A landscape with many valleys, sampled at points; each row gives a point and its height.
From any point a ball takes the steepest step (drop divided by distance) to one of its 6 nearest points. It stops when none of these is lower. Distance is the straight distance between rows; heights are no part of it.
zer height 306: [-2.56  1.69 -2.70 -1.29  1.65 -1.38 -1.65  0.41]
Bebu height 810: [-5.63  1.14 -4.19  3.83 -1.05 -1.72  2.03  0.37]
mebop height 295: [-4.57  1.52 -4.27 -0.16 -1.38 -2.63  0.48  1.44]
luko height 538: [ 2.07 -1.46  3.24 -1.64 -0.15  4.66  1.21  1.35]
Viv height 461: [-0.31 -0.50 -1.42 -2.57  0.74 -1.00 -1.15  1.39]
firo height 260: [ 1.87 -2.61  5.97 -2.37 -3.70  2.70  1.49  2.07]
rumot height 261: [ 3.76 -2.05  6.13  1.25 -3.12  3.33  1.28 -0.77]
dud height 198: [ 0.94 -2.10  1.05  1.11 -0.05 -2.47 -0.47 -0.65]
pase height 291: [-3.82  3.44 -4.59 -0.91  1.68 -0.97 -1.54 -0.67]
div height 247: [-2.02  2.95 -5.04  2.41  1.59 -0.69 -0.10 -1.72]
Benek height 269: [ 2.87 -0.52  8.43 -0.97 -4.84  0.18  0.91 -1.54]
bezi height 422: [-1.15  1.55 -2.65 -2.29  2.98  0.55 -1.65 -0.10]
vovav height 491: [-5.39  3.07 -4.48  1.11 -0.14 -1.18  0.88  0.62]
Tode height 125: [ 2.24 -2.85  3.95 -1.38 -3.76  5.65  2.26  0.76]
tadiz height 470: [ 2.48 -1.93  2.54 -1.75 -0.41  2.55  0.14  1.69]
Tagaf height 639: [ 2.49  0.47 -0.34  0.29  3.07  1.06 -0.48 -0.72]
banon height 444: [-5.56  6.50 -5.11 -0.92  1.17  0.14 -2.52 -1.28]
fesu height 286: [ 2.38 -1.57  3.31 -0.24 -0.79 -1.80 -0.20  0.15]
gok height 614: [-2.56  1.12 -4.06  2.86 -0.03 -2.19 -0.09 -0.88]
ridum height 424: [-1.57  1.10 -3.98  2.52  1.21 -1.86 -0.36 -0.78]
ped height 568: [-4.25  0.45 -4.19  2.23 -1.38 -3.34  0.98  0.07]
Keda height 754: [ 3.57 -1.70  3.30  0.85  0.26  3.90  0.61  0.02]
Kas height 102: [ 2.05 -2.58  5.86 -2.51 -3.45 -0.66  0.92  0.97]
Tugam height 108: [ 0.05  1.73 -0.34 -3.61  3.52  3.05 -1.24  0.48]
fura height 390: [-0.88 -0.46 -1.58  1.10 -0.64 -3.35  0.55 -0.32]
mamab height 139: [ 2.33 -1.72  0.68  2.27  0.92 -1.46 -0.74 -0.77]
muzi height 275: [-1.98 -0.76 -2.04 -0.30 -1.36 -3.52 -0.01  0.80]
Kofu height 684: [-3.58  1.43 -4.57  4.45 -1.07 -2.66  1.74 -1.49]
zanu height 262: [ 2.85 -2.58  4.15 -2.06 -1.36 -0.19  0.23  1.10]
bifo height 254: [ 0.79 -0.30 -0.20  3.26 -1.16 -4.25 -0.21 -2.34]
kuza height 162: [ 2.23 -1.01  2.84  2.49 -1.53 -3.72 -0.07 -2.16]
Pegu height 642: [-0.39  0.50 -0.94 -3.07  2.65  0.84 -0.77  1.01]
kot height 399: [-1.14  0.85 -3.28  3.05  0.57 -2.41  0.24 -1.54]
bado height 278: [ 0.61 -1.24  0.15 -0.03 -1.43 -3.44 -0.48  0.55]
labul height 799: [ 2.76 -1.25  2.41 -0.80  1.38  2.34  0.78  0.67]
nodor height 467: [ 2.00 -1.82  1.40 -1.44  1.36 -0.06 -0.38  1.10]
mes height 78: [-1.49  3.31 -3.88 -1.45  3.25 -0.13 -2.35 -1.35]
Dev height 670: [ 3.92 -1.14  1.70  1.27  2.13  2.99 -0.47 -0.97]
Lavod height 664: [ 1.93 -0.25  1.50 -1.44  2.11  4.52 -0.02  1.09]
Biko height 600: [ 0.75  0.91 -2.22  1.30  2.63 -0.12 -0.81 -1.01]
Keniz height 191: [-2.19  3.50 -5.07  0.77  2.54 -0.45 -1.42 -1.61]
Lukar height 231: [-3.97  3.24 -5.96  2.36  2.30  0.06 -0.82 -1.87]
mogig height 253: [ 1.66 -2.72  4.34 -2.38 -1.89  3.71  1.26  2.17]
sasod height 75: [ 1.45 -1.18  1.65 -3.39  1.69  3.65 -0.38  2.33]
fiseb height 440: [-4.73  2.23 -5.49  2.12  1.00 -1.04  0.50 -0.28]
Voro height 82: [-2.13  1.11 -3.24  0.09  0.04 -3.02 -0.04  0.83]
noka height 256: [ 1.20 -1.73  1.74 -0.92 -0.07 -1.73 -0.68  1.22]
toduf height 303: [ 2.94 -2.28  5.44 -0.51 -2.11  2.29  0.50  0.76]
fevo height 263: [ 2.93 -1.38  5.72  0.62 -2.18 -0.55  0.05 -0.58]
Vuz height 266: [ 3.79 -0.65  6.99  0.48 -3.22 -0.48  0.96 -2.15]
Kuv height 391: [ 0.99 -1.45  1.36 -3.70 -0.17  6.32  1.07  2.13]

Where does a ball stop that starts at each point below?
toduf => Tode
Kofu => Voro
nodor => mamab
luko => Tode
fiseb => mes
div => mes
Bebu => Voro

Call two points neighbours if one is among the 6 nearest of the other. Go from one point of each pair to the other, from neighbour to neighbour, staying as low as possible. Name the highest point that can't be avoided.
Tode, mamab => zanu
Tode, Kas => firo
Tode, Voro => bado
sasod, Kas => Kuv
Kas, mes => zer
